Points on a hilly landscape, in no order, each with its height.
A ball rolls from a point to the lowest of its 2 nearest points, and stops where none of them is lower. Distance is the straight distance between rows; heights are no part of it.
Savam: [151 145 139 115 160 147 128 114 126 154 162 140 105 130 153 123 169 115
 102 166 139 153 154 151 139  80  69  99 123 196 162 147 114 177 146 138
 140  94 111 192 114  72]  (h 509)
Luga: [ 48 163 117 114  80  98 158 118 173  97 117  85 170 120 119 101  33 155
 124  89 153 120 137 139 105 129 138 145 105 135 132 131 136 131 152 140
 123 152 143  93 115 126]  (h 260)
Zarep: [145 107  83 120 152 137 140 191 129 110  85 102 133 102 107 186 114 119
 114 132  96  93 150 111 157  95 136 146 110  78 146 122 116 152 136 146
 155 108 104 137 115 107]  (h 503)
lus: [128 107  77 104 142 118 160 191 168 127 114  86 132  76 122 187 110 125
 143 126 123 149 183 134 129 126 133  98 131 111 158 135 127 175 123 181
 110  60 117 155 100  92]  (h 455)
taril: [148  54  94 146 163 122  86 144 133 140 100 130  81 128 172 142  99 155
 142 126  88 146 120 118 148 160  88 163 141  84 141 151 123 138 102 149
 121  81  73 148  87 137]  (h 414)
kupid: [120 116 133 132 183 118  89 125 118 111 104 120 106 175 147  82 159 153
 161 141  71 129  39 105 120 141 122 153 141  69  89 118 129 132 122 170
 162 129 198 148 174 175]  (h 428)
Kipu: [ 76 184 150 123 128 140 106 151 133  90 148 101 152 140 142  66 119 141
 128 122  88 143  88 110 129 105 142 124 120 162 138 111 148 145 173 120
 141 124 179 142 159 138]  (h 177)
Mobem: [159 132 174  91 173 156 140 122  90 171 155 146 138 127 137 113 147 106
 145 160 117 123 139 107 133 105 137 103 142 163 167 112 115 155 141 103
 138 119 119 149 132  82]  (h 92)
losov: [135 130 133  89 130 133 120  79 136 105 146 116 145 163 101 163 137 148
 120 112 147  90 123 135 109 127 115 124 137 151 133  94 137  81 142 136
 148 130 193 102 103 121]  (h 563)
vuke: [ 87 155 154 162  97 101 130 116 123  82 157  80 103 132 133  64 121 112
 129 100 135 152  80  94 128 180 149 127 117  58  81 157 126  94  81 131
 132 204 183  73 157 206]  (h 203)
nizen: [117 174 122 105 100 106 141 168 151 130  99  92 164 121  85 147 105  94
  88 103 138  66 124 109 117 139 149 103 118  82 122 112 110 160 179 144
 142 159 152 107 123 129]  (h 631)
Fov: [125 123 140 117 165 102 104  90 125 126 107 121 101 170 105 161 169 113
 123 135 111  90  77 127 141 121  99 138 147  84 114 107 124  92 143 136
 176 151 171 141  91 141]  (h 370)
fufun: [132 131 108 144 120 129 155 118 112 151 150 141 172 139 111 158 134 106
 124 133 141  87 150 134 148  90 145 117 123 106 152 109 120 145 138 107
 108 138 145 139 102  91]  (h 421)
Dipu: [135 156 166 131 115 128 110  95 128 104  95 142 138 171 115 141 195  93
  92 139 131  68 107 109 156 111  89 131 150 140 142  79 122  99 157 110
 158 168 181 136  96 144]  (h 328)
Viduk: [151 138 149 162  93 136 140 114 103 158 135 159 108  91 127 120 131  73
 123 109 139 143 156 136 134 167 137 104 121 110 119 118 150  85  69 109
  78 145  74  89 121 138]  (h 385)
pinuf: [178  82 161 106 161 159 116 140 151 139 156  67  82 104 141 134 137 187
 165 112 124 217 148 110 112 174 142 119 160 129  96 155 129 134  75 141
 129 101 137 135 129 159]  (h 447)
vuli: [ 70 153 190 119 111 143 144  96  90  96 104 136 111 152 178  97 119 146
 103 164 127 165 145 181 129 107  78 166 128 152 120  96 126 134 129 112
 100 121 135 150 140 127]  (h 343)
minob: [158  90  92 123 145  91 135 131 104 151 126 110  85 171 115 134 148 121
 197 154 102 104  71 118 147 153 155 132 128  23 106 113 116  96 106 149
 154 135 138 141 124 163]  (h 483)
lav: [125 134 158 100 179 143 108 121 122 154 149 114  78 155 161 114 186 161
 123 166 120 177  83 139 146  85  45 122 143 179 150 155 118 171 120 160
 160 100 138 212 129  81]  (h 490)
Zades: [136  56  94 141 183 142 138 153  97 121  87 116  63 151 187 114 123 162
 162 157  73 158 101 137 144 145 127 172 136  51 138 158 124 171  96 148
 144  94  78 159 132 136]  (h 437)
mif: [ 95 170 158 104 115 164 119 123  68 147  92 179 170 139 163 126 103 141
 141 165 150  86 163 167 124  59 170 121 116 218 157  97 100 179 162  93
 118 101 104 138 144  59]  (h 298)
Tova: [127 158 143 110 119 167 138 176  94 143  97 159 161 105 145 140 104 149
 134 122 107  81 136 137 118  67 160 117 100 173 150 120 119 185 159 121
 127 108 109 108 149  92]  (h 333)
vog: [129 161 110 131  66  91 139 167 151 114 113  96 120 103 105 128  73  85
 133  83 146  82 153  97 119 189 187  98 108  90 118 133  95 115 130 140
  94 171  86  85 125 150]  (h 600)
nama: [109 108 138 130 145 143 156 120  51 144 105 160 148 174 160 138 117 155
 116 166  98  83 121 167 161  64 115 172  99 120 140 114  99 127 153 112
 128 132 108 149 133 105]  (h 168)
Vuvuk: [ 63 189 136 102 106 121 129 129 168 100 127  84 154 122 120  87  83 159
 116 105 130 124 112 130 112 108 125 120 143 141 110 131 135 158 169 150
 130 138 197 130 146 123]  (h 225)
Zomu: [108 170 215 116 121 166 144 108  98 134 131 148  91 125 173 105 136 168
 130 142 162 192 153 180 123 121 130 150 125 163 118 111 133 134 110 116
 118 119 112 122 153 133]  (h 302)
mesak: [199  91 131 132 106 137 114 138 122 106 110  85  70  85 105 178 137 136
 119  71 112 173 140 112 111 173 134 113 125 122 112 144 155  68  25 122
 102 148 106  88  99 155]  (h 363)
zuko: [124 132 147 100 144 170 134 103  67 156 148 162 144 155 148 165 144 171
 172 182 152 112 185 151 118  67 150 148 132 207 156 120 113 156 154  78
 121  83  97 133 121  66]  (h 337)
kat: [139 127 152 105 115 145 138 158 138 161  90 176 138 125 154 164 113 101
 117 141 170 133 219 199 106  85 161  90 112 182 135 111 124 172 161 123
 105  98  85 147 119  80]  (h 634)
gil: [ 78 161 127 156 112 124 117 152  74 117 133 182 174 124 149  58  94  98
  90 137  85  90 121 128 144 136 132 160 108 130 135 135 111 122 149  90
 107 146  94 134 176 128]  (h 366)
sibu: [167 121 170  98 184 166 143 105 101 175 163 137  94 124 146  98 180 136
 149 175 142 181 144 106 118 138 130 104 155 132 164 156 111 178  98 124
 133 138 113 142 138 102]  (h 227)
kiti: [129 130 201 130  97 147 167 107  81 141 150 160  98 124 129 118 124 138
 171 146 145 109 130 116 108 171 142 132 122  99  95  92 129  83  83 100
  99 156 136  84 153 147]  (h 708)
fef: [112  99 130 164 133 150  95 113 151 119 162 159 137 101 169  48 126 140
 106 127 102 159 127 135 119 156  70 163 142 199 161 134 160 120 109 102
  94  59 104 165 169 145]  (h 351)
muz: [182 122 132 142 126 146 116  98 111 135 162 106 107 104  87 142 156 110
 126 102 122 130 116 110  91 152 147 104 117  91 111 123 158  63  75 110
 137 165 138  94 119 157]  (h 443)
Kam: [142 116  86 128 149 128 133 123 131 155 141 136 160 117  85 156 170  77
 103 160 147  79 138 106 114 121 124  89 130 122 136  85 148  99 146 122
 143 151 177 154 101 108]  (h 456)
Veru: [135 121  88 108 125  95 131 115 157  79 157  48 120 151  85 163 123 163
 142  93 140 139  84 108 118 146 179 109 129  91  84 135 150  91 134 134
 171 168 207  99 118 153]  (h 511)
beli: [178 102 123 120 154 122 111 126 175 154 180 141 103  98 166 141 161 121
 102 165 149 169 176 151 104 113  74 104 136 212 189 204 107 178 124 151
 140  81  71 171 134  67]  (h 530)
tosa: [117 150 152 120 120 149 114 114 117 112 134 172 172 131 153 106 102 120
  90 136 103  74 137 147 107 115 121 142 130 188 125 116 134 111 162 118
 117 117 141 130 131 121]  (h 224)
dod: [164 105 134 117 135 137 114 129 136 141 128 151 129 115 144 158 119 127
 117 133 106  96 131 133 122 139 107 130 118 102 137 120 130 103 122 117
 148 100 123 125 103 127]  (h 339)
kozop: [148  92 127 131 150 137 125 134 166 165 151 142 107  82 153 105 156 128
 111 137 126 196 150 139 133 133  89 108 149 171 175 167 125 139 103 141
 113  81  62 171 133 100]  (h 548)
zovi: [129 155 185  82 103 144 135 124 128 151 126 126 142 138 108 178 125 130
 119 157 179  93 185 163 113  80 126 106 133 200 143  83 111 155 186 161
 112 116 152 146 107  94]  (h 597)
tem: [102 135 115 142 164 148 134 143  71 117 130 161 141 148 161 104 144 132
 105 141  68 137  77 148 153  94 105 181 101 118 139 125 137 139 133 110
 146 115 108 135 149 123]  (h 226)
deniv: [120 159 118 136 123 118 129 160 144  72 140 108 162 152 120 108  89 154
 120 109 103  66  81 109 121 134 169 160  86 109 124 134 114 122 159 130
 157 161 150  86 171 169]  (h 211)
Reze: [187 107 121 144 138 132 105 140 137 141 156 132 138  71  89 104 165  90
 125  81 113 119 131  90 105 163 125  99 127 132 145 123 154  82 100 113
  97 129 120 122 118 147]  (h 492)
Dem: [139 137 145 111 157 144 161 146 105 139 108 132 115 152 143 165 137 138
 138 150 134 148 110 155 133  88 133 118 129  79 141 132 121 165 139 135
 145 126 125 128 118 117]  (h 369)
muvid: [148 149 131 100 113 108 122 132 212 112 149  54 132 106  98 150 113 179
 129  90 146 180 149 141  97 151 100 109 138 137  83 136 161 119 124 161
 144  64 166 143 118 144]  (h 350)
sifu: [153 119 126 143 111  95 178 111  91 154 133 129  87 170 108 142 128 159
 196 151 133 108 101 114 136 158 173 129  89  39 100  92 116 102  93 129
 121 163 136  93 130 148]  (h 514)
gev: [103 131 162 141 133 162 127 144  56 167 102 203 163 146 158 163 125 135
 111 180 122 100 150 173 147  60 119 152 116 218 147 126  88 170 176  75
 126 123 109 174 125  47]  (h 268)
temi: [ 87 153 101 108  99  99 144 132 169 133 163  78 171 120  70 176 110 122
 140 102 179 123 158 146  87 120 177  82 130 145 113 115 136 120 148 155
 112 134 160 129 104  84]  (h 362)
nilen: [130 152 107 153 104 146  88 113 143 112 150 165 154  91 108  74 120  59
 100 102 120  88 114 105 114 190 136 135 132 181 135 118 156  66 133 103
 118 157 123  98 152 161]  (h 541)
mone: [127 167 105  93 146 126 134 112  99 125 117 129 166 185  90 177 145 148
 127 161 119  43  93 119 156  50 157 153 122 125 141 100 121 142 155 125
 160 149 180 121 131 121]  (h 150)
vago: [161 113 148 132 151 132 145  95 113 167 147 182 124 143 138 172 149 146
 152 189 203 127 223 175 123  95 135 117 113 238 154 146  93 178 157  83
 128  87  71 156 117  64]  (h 378)
pul: [118 159 112  65 128 125 153 149 132 126 128 110 186 124  86 191 123 159
 131 133 124  68  93 106 122  77 175 123 112 119 145  94 124 133 164 152
 164 130 172  87 118 112]  (h 209)
gufo: [143 101  92 101 154 126 160 177 136 167 134 122 138  95 121 207 143 100
 131 168 143 109 195 123 127  94 150  93 137 117 164 134 101 179 135 141
 127  93 116 140  92  74]  (h 422)
mutaf: [ 95 165 151 154  96 140 108  99 128  81 182 122 109 103 139  55 140 107
 126  81 145 182  84 113 136 167 125 139 139 130  90 133 174 104  99 122
 128 168 178  89 152 191]  (h 279)
nup: [ 99 119 152 123 193 148  86 142 109 113 103 111 102 138 189  66 153 145
 135 141  55 181  51 127 129 127  71 150 148 112 121 133 141 140 131 132
 151 110 179 163 176 158]  (h 448)
bagu: [156  95 129 150 185 155 114 145  87 162 112 193 153 103 173 102 140 108
 120 159 104 102 140 124 126 116 112 140 121 187 178 155 101 154 145  79
 119  89  76 145 128  82]  (h 413)
biz: [ 78 161 179 148 109 137 107 129 134  90 142 152 117  98 168  56 140 104
  87 126 129 219  80 120 151 159  93 133 126 157 104 126 151 116 106 127
  84 151 149 129 171 184]  (h 332)
Zef: [136  49  87 135 183 122  99 113 159 149 128 104  72 148 169 133 161 121
 160 137 108 208  94 120 151 109  88 136 166  93 145 208 148 160 105 173
 170 109 106 147 102 114]  (h 407)
zifo: [ 96 174 119 153  94  94 143 174 146 100 109 125 151 131 105  83 103  79
  98  98 107  96 127 113 150 134 140 111 116  81 131 129 116 140 180 136
 119 178  91  96 139 149]  (h 641)
burar: [139  85 100 123 155 117 147 136  87 149  93 119  99 185 157 134 120 147
 163 172  75 118  84 133 145 133 132 149 100  32 131 125 117 142 110 143
 139 118 108 141 121 124]  (h 458)
Zitiv: [119  99 140 112 185 106 114 116 122 125  84  81  96 170 129 110 183 117
 161 117 114 142  49 121 137 142 112 121 151  53  75 109 129 108 134 162
 177 142 212 142 116 152]  (h 404)
Porer: [145 127  77 128 143 108 131 162 127 112  90 148 170 131 108 188 134  98
  97 137  78  57 110 144 164  91 111 139  98  98 134 135 128 142 153 126
 174 134 120 135 104 142]  (h 517)
pufug: [129 148 117 104 103 105 138 148 188 132 137  85 146 101 107 145 120 143
 116 125 149 122 149 166  94 125  90 120 136 156 122 110 153 150 154 155
 122  67 143 159 112 105]  (h 316)
dek: [ 83 161  52 129  83  94 139 159 180 108 121  99 187 103  87 168  78 133
 152  84 158 108 147 122 113 119 190  99 115 139 144 130 133 136 167 130
 103 118 132  93 119  91]  (h 321)
Peb: [115 172 214  96 103 146 146  85 117 143 114 116 107 167 115 137 158 173
 133 171 173 170 166 160 151  87 109 112 151 131 106  95 116 157 135 143
 139 131 160 159 128  96]  (h 444)
rig: [114 123  92 171 141 133 104 123 100  83 141 156 156 144 154  86 100 145
 113 115  84 130  87 157 129 112 125 186 104 148 128 124 146 105 117 104
 143 114 115  94 168 170]  (h 263)
pove: [181 106 134 132 150 111 105 145 210 191 145 136  86  50 125  98 142 123
 120 132 163 209 177 118 100 148  97  91 160 209 161 187 120 157 124 164
  93  69  38 195 148 107]  (h 565)
Leb: [116 162 153  92 115 134 121  92 140 104 130 138 174 150 104 180 144 110
 103 136 149  69 161 147 136  75 107 138 141 178 143  91 110 116 189 129
 153 122 152 113  98 123]  (h 581)
Fupa: [131 116  66 128 136 135 132 203 129 100  69  97 130 130 143 177  99 180
 134 123  68 132 127 122 180 112 163 159 102  76 151 130 119 192 122 153
 115  94  77 138 111 111]  (h 488)
sopo: [129 111  99 184 137 122 120 158 116 149 131 183 167 106 145  79 165  59
  69 129  89 161 110 128 174 138 111 121 129 145 160 134 162 124 130 115
  93 134  88 151 139 140]  (h 312)
Vala: [ 97 143 114 120 133 134 171 156 129 117 115  87 140 130 135 138  91 149
 119  95  93 160 116 141 145  89 147 144 115  90 132 143 134 171 145 143
 145 121 130 110 141 131]  (h 331)
vatuk: [109  83  81 165 141 119 121 159 115 122 111 113 122 127 160  75 141 153
 129 113  58 168  94 106 166 169 114 161 135  62 113 131 142 133  98 132
 111 100 102 135 159 170]  (h 151)
Zetad: [ 82 171 204 107  82 123 143 116 155 109 148 121 127 119 125  81  85 110
 144 100 172 145 134 127 114 158 124 106 146 123 107 142 114 120 133 144
 106 174 155 104 136 136]  (h 532)
Vut: [128 107 135 181 121 143 125 132  95 133 135 187 117  87 174  58 131 106
 111 116 126 167 123 122 132 173 132 151 134 178 105 158 152 101 100  97
  57  92  72 122 165 147]  (h 230)
nelu: [126 139  78 131  80  96 172 101 125 137 133 115 166 143  66 193 127 120
 135 125 165  67 148 112 145 100 170 116 119  96 140  99 119 111 133 122
 122 180 155 110 107 108]  (h 449)
fak: [158 105  45 135 156  96 108 161 145  98 111  67 116 141  79 181 161 132
 132 111 101 113  84  90 140 151 175 120 140  51 109 128 140 116 135 155
 165 139 156 121  94 177]  (h 533)
rovu: [114 156 134 136 153 151 134 144  74 150 123 177 162 132 111 166 156 108
 121 166 112  72 149 126 156  29 144 111  97 154 165  93 102 179 178 110
 145 132 139 160 127  71]  (h 288)
nav: [101 149 143 118 130 120 124 101 164 117 114 102 123 137 144 139 142 137
 110 111 136 146 111 162 133 142  65 127 146 120 112 117 149 110 134 156
 142 116 165 154 107 149]  (h 510)
Sakiz: [195  91 142 121 142 160 131 128 109 143 140 104  84  88 138 132 118 170
 170  92 143 195 146 104 104 191 141 122 120  99  87 151 144  95  48 115
 112 121 100 102 125 141]  (h 446)
zumev: [ 90 171 150 141 106 114 130 143  81 116 102 162 181 153 110 133 159 106
 101 168 104  38 114 101 162  66 135 151 114 172 149  88 109 167 197 111
 140 174 174 157 130  91]  (h 257)
Fom: [163 113 107 129 105 115 112 117 140 105 160  47  95 120  73 131 115 123
 125  82 132 139 109 108  80 168 147 107 120 108  85 128 174  81  82 143
 135 169 207 101 118 162]  (h 487)
ziba: [145 122  95 154  90 131  73 118 169 119 130 120 141  73  97  87 133  69
  83  84 137 129 134 103  97 183 125 110 147 149 134 118 163  88 122 145
  94 150 136 127 129 173]  (h 522)
Fof: [ 88 152 129 135 104 102 118  95 121  88 140 120 134 185 112 110 136 111
 143 146 145  74  79  92 123 142 117 152 132  66 105 101 121  89 141 125
 170 207 189 106 130 173]  (h 231)
tupok: [148 108 111 110 128 136 165 146 126 185 104 158 145 135 141 159  85 166
 159 151 165 110 176 150 100 139 148 128 103 150 133 127 123 167 145 103
  88  76 104 116 120  73]  (h 659)
lut: [125 114 161 113  94 141 157 108 114 170 103 163 124 146 113 140  95 151
 146 147 165  95 177 120  84 165 142 144 122 121 114 100  95  85 115  96
  86 143 130  67 127 111]  (h 686)
Futi: [147  55  90 134 183 115  95 130 144 119  97  79  89 126 151 133 146 154
 160 103  98 180  64 111 139 117 114 146 192  74 125 165 157 141 110 175
 168  84 139 159 100 156]  (h 431)
rap: [140 136 168  96  95 132 141 138 158 159 128 142 130 119 111 193 122 114
 131 110 187 135 207 160  98  96 152  67 141 154 137 108 107 131 148 145
 101 102 113 125 110 107]  (h 617)
Rep: [145 127 148 136 144 150  98  78 146 149 164 135 137 109 148  77 160 144
 112 123 120 181  96 124 117 144  84 144 125 188 136 136 153 106 107  95
 105  85 122 156 113 120]  (h 310)
Dadu: [128 159 180  85 125 159 182 129  98 143 113 107 107 156 120 184 168 160
 122 154 174 167 158 166 136  67 144 106 140 103 136 104 105 196 155 144
 142 161 137 129 125 124]  (h 409)
paga: [178  91  95 173  76 133  83 134 153  89 121  91  91  86  75 142 147 110
  98  58 103 170 131  94 151 185 122 129 142 125 137 137 152  70  52 134
 108 144 123  95 103 204]  (h 284)
lafa: [123 150  72 137  76  76 139 171 167  82 121 137 173 123  83 129  60 116
 136  93 141  35 145  97 133 158 201 108  94 116 118 145  87 103 152 140
 151 192  84  79 128 140]  (h 583)
Nol: [128  86  83 178  72 120  99 119 177  56 120  62  96  96  99  96 131 134
 108  68 112 158 113  91 138 198 128 153 143 105 103 142 168  89  89 127
 151 159 159 104 115 214]  (h 222)
Nazek: [111 153 135 115  69 100 148 157 164 131  94 106 136 114  95 165  77  81
 124  90 162  79 191 118 125 130 181  82 123 114 118 118  99 139 167 152
 107 182 113  93 116 106]  (h 618)
Revig: [155 124 159 105 158 145 100 113 120 125 125 154 139 111 142 130 154 106
  94 143 121  94 127 129 126 126  62 139 136 177 146 112 121 108 146 122
 141 108 120 164 104 110]  (h 285)
fibi: [113 162 129 159 124 132 149 146 102 160 131 160 175 131 136  81 114  77
  94 118  98 132 127 154 136 130 124 120 124 120 142 121 132 154 152 113
  95 138 103 154 137 102]  (h 341)
tesuz: [141  84 109 178 135 129 111 188 133 157 109 159 139  78 147  91 127 112
  98 110  76 165 141 101 167 156 135 137 149 119 158 154 142 141 119 118
  85 100  56 144 153 144]  (h 274)
zeki: [103 138 133 137 131 114 111 141 128  62 138 110 101 139 154  88  87 156
 129 129  90 113  76 110 115 143 134 189 111  89 104 122 137 109 131 131
 151 155 159  90 183 218]  (h 254)
kilev: [174  72 103 125 159 140 136 148 142 143  95 120  99 102 123 164 111 135
 121 118 110 109 138 110 132 167 119 117 137 105 134 145 131 127  86 129
 125  96  73 142  86 133]  (h 383)
dul: [106 137  85 169  99 113  77 121 158  89 145 171 168 116 115  48  84  88
 112  95 123  76 124  90 110 169 168 148 137 154 131 159 133  88 145 109
 163 196 109  92 148 179]  (h 556)
zode: [160 171 124 141  65 116 106 119 120 120 141 167 125 111  98  93 102  40
 129  70 140 103 135 114 120 145 190 102 109 117 108 148 106  96 114 137
 104 201  64  50 151 165]  (h 471)
Zuzor: [132 143 197  94 172 155  92 137 142 132 121 141  84 107 186  67 185 138
 100 145 103 198  78 108 156 133  56 133 136 174 134 139 139 138 120 135
 120 112 144 161 154 128]  (h 395)
sudi: [119 146 199 120 140 149 112 103 118 130 131 166  99  95 159  63 177 115
 103 126 115 176  86 108 138 188  66 143 161 149 103 126 144  93  82 133
  95 118 142 145 156 157]  (h 379)
gabob: [ 88 193 138 117 125 145  94 142  94  85 129 150 175 148 119 106 134 135
 102 136  83  76  76 101 135  83 143 141 101 145 150  98 114 153 178 123
 157 131 159 145 142 110]  (h 223)
fesum: [ 85 165 150 136 103 114 113  72  96  85 132 157 129 180 108  84 178  97
  85 148 118  79  95 101 140 141 103 143 125 124 121 105 114  95 162 115
 152 184 164 123 128 152]  (h 283)
gen: [180  75 106 125 154 138 160 110  90 154 134 163 108 154 132 197 138 143
 146 155 147 121 178 154 126 104 142 120 103 109 156 132 114 116  93  86
 146 115  88 110  91 104]  (h 515)
Pimo: [ 98 160 120 108  90  85 163 103 132 143 135  86 151 119  52 187 144 102
 117 129 182 123 168 127 127 102 138  89 164 109 120 101 126 112 142 147
 115 178 184 124 107  78]  (h 408)
Burod: [152 121  97 118 155 114 123 110  93 104 115 145 150 194 115 170 159 146
 144 132 106  51  92 135 156  76 148 167 103  82 119 111 110 113 145 115
 201 142 138 107 142 143]  (h 208)
nilev: [140 137 177  95 173 129 108  96 152 135 118  80  94 144 139 133 176 164
 144 123 125 199  84 152 126 116  51 117 153 134  92 141 141 131 126 154
 161  89 186 151 128 138]  (h 491)
lol: [114 161 133 147  95  96 132  95 168 121 138 115 126 112  95 129 145 102
  79 104 176 125 147 149 122 152  75 107 139 131 109 113 139  93 133 132
 113 147 161 159  79 120]  (h 513)
fam: [115 126  49 134 147  99 131 123 139  78 115  70 141 169  78 142 127 145
 144 106 121  96  70 121 121 133 163 157 131  67 111 129 158 111 151 149
 191 152 190 114  99 162]  (h 524)
filaz: [ 96 138  49 134  87 110 129 155 188  96 135  66 158 108 108 118  55 152
 135  66 120 115 127 115 129 157 166 128 126 123 139 146 146 145 147 156
 117 128 142 106 120 130]  (h 291)
nar: [ 89 178 172 117  84 132 154 124 118 167 128 125 136 127 111 117  90 110
 149 125 174 151 162 128 109 135 166  84 159 107 122 102 111 149 138 134
  60 167 117 120 151 117]  (h 506)
ruziv: [134  59  71 183 114 111  87 131 148  84 136 102  94 111 119 104  95 158
 155  93  81 144  96  82 150 194 138 188 140  71  87 138 171  83  95 134
 147 140 145 100 145 213]  (h 155)
beb: [104 164 111 119 115 145 128 150 148  87 138 150 179 128 135  87  65 133
 119 107 106  59 123 109 105 129 141 158 116 169 133 134 136 117 144  99
 137 139 103  90 161 146]  (h 156)
Gad: [111 134  89 159  70  99 104 117 160  94 119 132 127 116  86  74  61  85
 132 115 158  70 138 100 101 180 181 123  91 133 116 151 103  79 127 132
 162 223  86  77 113 153]  (h 569)
dife: [140  88 103 176 136 120 112 140 141 108 138 142  94 102 141  74 128 124
 130 106  67 168  88  77 141 179 121 177 148  87 112 126 166 108  86 133
 103 121 136 115 187 218]  (h 40)
Subi: [174  60 122 111 166 123 152 113 124 162 144 148 111 126 145 219 142 143
 141 180 188 115 209 158  90  96 120  98 120 163 167 154  94 140 113 126
 156 101  74 138  96  71]  (h 469)
Linos: [145 135 168 103 170 157 118 135  91 167 137 170 142 130 127 166 192  87
 149 165 147 111 171 126 155  44 146  91 139 192 188 124  90 171 142  96
 126 125 117 146 115  63]  (h 221)
kime: [121 127 133 156 152 146 138 148  77 128 106 219 165 125 171  82 115 111
  96 144  65  94 116 151 137 140 129 145 123 173 141 153  98 128 141  71
 115 107  70 119 178  98]  (h 390)
Kotun: [133 121 162 109 125 155 126 137 165 127 141  73 122 101 141 126  83 177
 162  90 137 201 138 136 113 156 135 123 144 134  89 155 162 121 112 144
 114  96 171 113 145 152]  (h 393)
vofa: [116 116 120 159 128 131 139 134 119 157 130 159 135  97 160 101  94 124
 117 127 132 188 152 156 123 181 113 139 123 152 124 146 149 134 106 102
  71  60  65 152 136 120]  (h 154)
vuno: [101 156 204 110  52 129 163 102 129 164 129 137 127 158  89 148 119 137
 143 152 183 161 199 141 128 112 123 105 148 137 116 106 117 148 136 132
  78 148 146 128 145 103]  (h 478)
kiza: [150  77 128 136 189 155 100 110 168 164 171 118  56 125 183  90 170 149
 165 143 118 238  71 105 145 126  84 147 158 117 132 211 142 155  78 159
 159 123 132 143 142 147]  (h 372)
sapog: [169 101 139 172 123 129 113  92 108 166 151 166 101  64 126  79 161  88
 139  96 151 174 131 129 131 175 115 124 122 175 113 130 168  89  73 101
  66 110  77 129 124 133]  (h 315)
zir: [129 140 128 145  95 117 118  88 151 149 144 144 160 122  87 152 154  72
  87 133 173  91 173 129 123 127  93  79 147 161 147 101 138  91 162 115
 115 132 166 170 101  92]  (h 489)
Visu: [110 147 129 136  91 114 111 124 166 136 134 149 180 113 124 116  81 105
 110 121 150  93 174 148  88 145 101 113 117 170 131 132 136 125 157 136
 100  95 131 137 111 101]  (h 275)
veg: [ 54 145 156 131  96 124 150  87 132  83 117 150 119 160 188 106  80 136
 109 137 152 119 141 163  99 141  84 185 113 145 106 118 109 106 121 127
 113 136 125 111 141 134]  (h 374)
telo: [132 132 134 107 119  98 133  73 151 121 163  99 139 145  86 160 138 129
 122 134 165 139 149 154  96 134  98 114 134 153 104 100 132  79 113 110
 116 100 153 140  88 106]  (h 538)
mer: [150 151 132 153  88 122 124 128 129 118 118 160 123 109  99 144 131  45
 103  80 144 116 171 152 147 119 171  93 111 117 132 138 136 105 109 113
  87 165  69  81 125 142]  (h 432)
zel: [ 90 134 160 134 105 138 158  97  69 147 114 175 162 169 132 155 128 120
 102 178 139 106 159 154 160  78 104 162 116 179 130 111 110 142 154 103
 114 127 124 144 133  90]  (h 228)
fifik: [154  98 107 119 131 132 138 172 173 147 113 142 130 106 130 191  94 129
 136 144 181 117 211 178  97 115 132  99 100 182 132 134 113 161 136 138
  89  53  59 139 112  86]  (h 646)
sovar: [178 102 158 113 184 157 127 130 127 166 163 116  67 136 167 117 176 158
 134 139 123 222 114 120 132 121 103 112 137 106 155 205 128 184  81 129
 164 126  82 146 130 137]  (h 314)
Medu: [107 137 102 136 103  63 138 109 153  58 144  82 111 179 101  99 122 149
 159 136 138  78  61  78 108 145 154 139  97  56  79 128 108 110 142 156
 192 211 189  97 142 198]  (h 181)
vigap: [130 143 114 111 136 143 175 170 110 185 107 151 152 111 111 195 126 142
 137 139 150  86 170 138 128  59 189  93  95 131 161 107 106 180 158 133
 122 120 106 113 123  76]  (h 375)
Perod: [177  81 132 113 132 138 150  88 127 176 130 136 117 151 124 199 133 180
 164 183 232 145 228 183  83 113 159  80 121 178 142 132 112 148 129  97
 133  91  76 147 110  73]  (h 423)
pado: [103  85  90 116 205 100  90 136 154 142 100  89  97 160 142 110 154 148
 181 119 109 181  58 150 125 120  92 132 182  97  66 171 148 119 125 189
 171  82 167 179 112 144]  (h 450)
bol: [133 104  75 107 152 138 149 178 147 121  85  84 125 122 154 183  94 190
 163 121 110 132 128 128 142 118 142 136 140 102 128 143 129 202 106 182
 143  63 110 142  93  81]  (h 474)
Kirul: [125 159 185 104 150 149 121 109 148 146 145 137 114 119 153  65 159 137
 137 146 136 171 116 116 132 126  69 112 156 202 126 124 129 125 118 138
  99  73 129 195 140 118]  (h 356)
Rogup: [126 122 145  81 203 153  80 140 140 127 109  83  94 139 180 112 165 169
 136 129  99 167  67 121 126  78  77 136 157 152 126 146 125 155 137 155
 185  96 173 172 132 126]  (h 470)
dotup: [123 110  67 167 121 114 136 189 131 126 126  99 137 101 131 107 132 104
 121 118  63 150 126  98 178 171 131 129 153  70 149 142 139 128 116 122
  98 130 108 162 137 139]  (h 220)
fol: [138 100 117 125 111 114 173 106 109 153 116 116  95 157 116 187 133 142
 151 141 150 146 144 125 142 142 157 125 128  51 114  99 112 106  81 122
 113 148 115 102 104 104]  (h 546)
des: [107 135 117 129 128 133 130 143 144  88 146  98 139 132 145 116  96 163
 151 101 102 161  84 129 143 114 128 155 111  89 108 141 155 134 133 129
 135 137 187 117 154 181]  (h 294)
muvo: [133 138 113 165 157 128 112 106  94  85 136 159 141 169 144 120 118 137
 129 124  87  50  63 140 142 112 127 192 109 113 122 102 115  90 129 113
 166 146 128  87 163 165]  (h 259)
nobe: [124 133 139 140 103 129 174 124 102 174  97 183 149 148 138 149  78 149
 153 148 180 126 181 136 111 177 172 130 111 146 120 117 104 129 150  71
  55 115  83  92 146  86]  (h 670)
Voze: [ 98 144 102 152  91  75 128 117 143  46 169  92  82 124 122  70  99 135
 161 145 136 101  61  90 136 182 162 134  81  51  76 164 106 102  85 130
 172 233 169  74 167 200]  (h 130)
Lugis: [142 137 174 132 124 150 140  94  99 164 146 155 122 121 148 126 120 119
 144 128 159 178 158 156 113 140 119 121 136 165 132 121 131 127 106  97
  89 103  97 142 118 117]  (h 234)
safir: [177  55 130 125 137 134 147  76  82 164 151 136  97 163 108 186 169 131
 162 159 162 142 132 132 126  97 135 132 139  73 122 115 116  93  90 102
 145 139 122 106 106 127]  (h 559)

Call two points neighbours if one is among the 2 nearest of the other. Go from one point of each pair to the other, from neighbour to neighbour, staying as low as possible. Name the highest point that can't be avoided.
nama, beb: safir
dife, vofa: pinuf
muz, dife: vog
vofa, tosa: veg
Kipu, Mobem: rovu
dife, fufun: nelu
Rep, Voze: Zuzor
dife, Kipu: bagu
mone, nama: rig
